The views of a scene show one set of named points, each view turned or mirrored, and shifted as a whole, with a little noise and some points left out.
(in the rows, 128 means zero)

Scene 1
View 1
k996: [138 102  96 149 156 143 157 122 130 135 137 117]
k199: [136 111  86 141 140 145 111 130 152 112 115 145]
k881: [122 112 109 122 128 124 113 125 170 129 132 150]
k916: [130 126 115 120 145 109 128 125 143 127 120 133]
k476: [129 112 105 132 137 124 127 123 155 130 131 138]
k609: [125  87 113 135 140 136 160 114 154 158 169 127]
k12: [123 118 121 120 143 107 138 121 148 138 134 133]
k191: [117 150 156  92 154  55 158 124 126 143 126 117]
k377: [121 108 116 124 131 123 128 121 165 141 146 146]
k991: [121 132 132 109 147  87 144 121 144 139 129 129]
k75: [129 143 119 117 154  90 130 129 130 117 103 126]
k123: [134 132 107 131 157 109 140 127 124 121 107 121]
k160: [123 126 124 116 148  98 145 124 138 137 129 128]
k592: [132 139 114 121 152  98 128 127 129 119 104 129]
View 2
k377: [130 122 148 103 129 150 144 110  91 123 108 165]
k191: [ 85 111  78  84 110 146 175 135 123 107 146 196]
k160: [115 122 115  94 108 147 150 121 105 114 133 170]
k12: [121 125 125  96 114 147 146 117 102 120 126 168]
k991: [103 117 102  96 121 147 157 126 105 121 122 184]
k916: [126 124 133  93 103 148 147 114 105 109 140 160]
k75: [118 124 120  84  90 151 163 117 117  94 159 166]
k609: [133 124 132 111 131 143 125 114  82 142  99 154]
k592: [124 126 125  85  91 153 158 114 112 100 156 161]
k476: [134 129 148 100 112 149 140 107  94 115 125 155]
k996: [145 134 117 110  91 142 114 113  89 138 130 131]
View 3
k916: [150 126 122 143 111 138 135 122 132 151 130 115]
k881: [148 123 105 165 118 139 117 118 125 116 144 116]
k609: [121 113 138 129 142 153 146 109  97 101 117 108]
k991: [137 121 126 145 107 158 131 125 134 160 127  87]
k199: [170 134  99 163 120 106 127 116 131 117 150 155]
k476: [146 124 116 150 120 134 132 119 123 124 133 121]
k592: [157 134 122 143 105 134 135 126 145 172 130 115]
k377: [137 121 116 154 126 146 124 116 120 115 136 108]
k160: [140 123 129 139 111 149 136 125 129 156 124 101]
k123: [157 131 129 131 108 128 146 124 139 166 126 129]
k996: [140 125 143 108 142 124 169 110 110 120 111 153]
k75: [157 133 121 144  97 136 135 129 148 176 130 110]
k12: [139 122 124 146 116 148 132 120 126 141 128 101]
View 4
k75: [165 156 106 177  89 154 138 128 110 118 179 118]
k996: [158 169 102 131  98 188 152 138 105 180 154 151]
k160: [157 149  94 158  95 151 136 135 102 134 150 124]
k881: [117 171 124 150 103 139 141 121 115 153 145 113]
k916: [150 162 106 160  95 155 140 129 109 139 163 122]
k991: [157 144  90 165  97 141 130 138 103 125 146 120]
k476: [132 167 115 146 101 155 143 125 111 156 151 125]
k592: [157 170 116 167  91 167 146 125 114 138 183 124]
k199: [116 193 146 154 101 159 151 110 127 161 173 116]
k609: [137 154  91 121 106 163 141 142  97 181 114 140]
k123: [168 162 106 163  90 170 147 130 111 138 176 132]
k191: [181 124  68 178  91 133 118 145  95  96 151 120]
View 5
k592: [113 151 102 130 127 122  80 124 125 141 137 131]
k881: [ 97 101 117 143 132 112  81 118 125 104 111 127]
k916: [106 129 113 134 128 120  84 123 121 130 134 130]
k996: [ 92  86 110 125 120 107  94 113  93 157 153 111]
k609: [ 94  73 146 135 130 108 116 115  90 122 151 120]
k12: [107 121 126 134 132 120  98 122 115 121 140 127]
k199: [ 89  95  84 142 125 105  51 113 129 122  96 122]
k160: [111 135 125 134 132 121 100 124 116 128 144 132]
k191: [132 187 141 128 136 138 121 137 122 126 163 142]
k476: [ 97 104 115 137 130 112  85 117 115 122 122 123]
k123: [107 138  99 125 123 116  81 123 119 153 142 124]
k75: [118 177 100 129 131 128  81 128 134 136 136 136]
k377: [ 96  99 132 141 135 111  92 118 117 103 123 128]
View 6
k199: [147 127 133 127 102  87  97 167 156 153 139 101]
k881: [151 144 116 124 112 106 122 147 143 136 128 100]
k191: [165  97 122 106 171 151 172 120  84 124 141 108]
k377: [151 164 104 121 109 123 129 134 135 115 119 104]
k609: [144 156 111 116 103 145 107 136 121  85 120 131]
k12: [153 124 121 116 128 128 133 137 119 121 134 110]
k916: [152 113 129 118 129 121 127 148 124 133 138 112]
k991: [157 116 117 112 142 134 148 132 110 126 134 106]
k123: [149  92 137 116 136 124 116 153 116 132 146 122]
k996: [142 114 132 118 106 133  86 155 125  98 136 140]
k75: [155  89 136 112 147 120 139 146 115 147 146 108]
k476: [151 134 118 118 122 122 128 140 126 123 131 107]

Which points are out of place in each view (at most two, in the order of its rows)? Write none if all are in place.
view 1 | k199
view 2 | k991, k609
view 3 | k996
view 4 | k592
view 5 | k75
view 6 | k377, k476
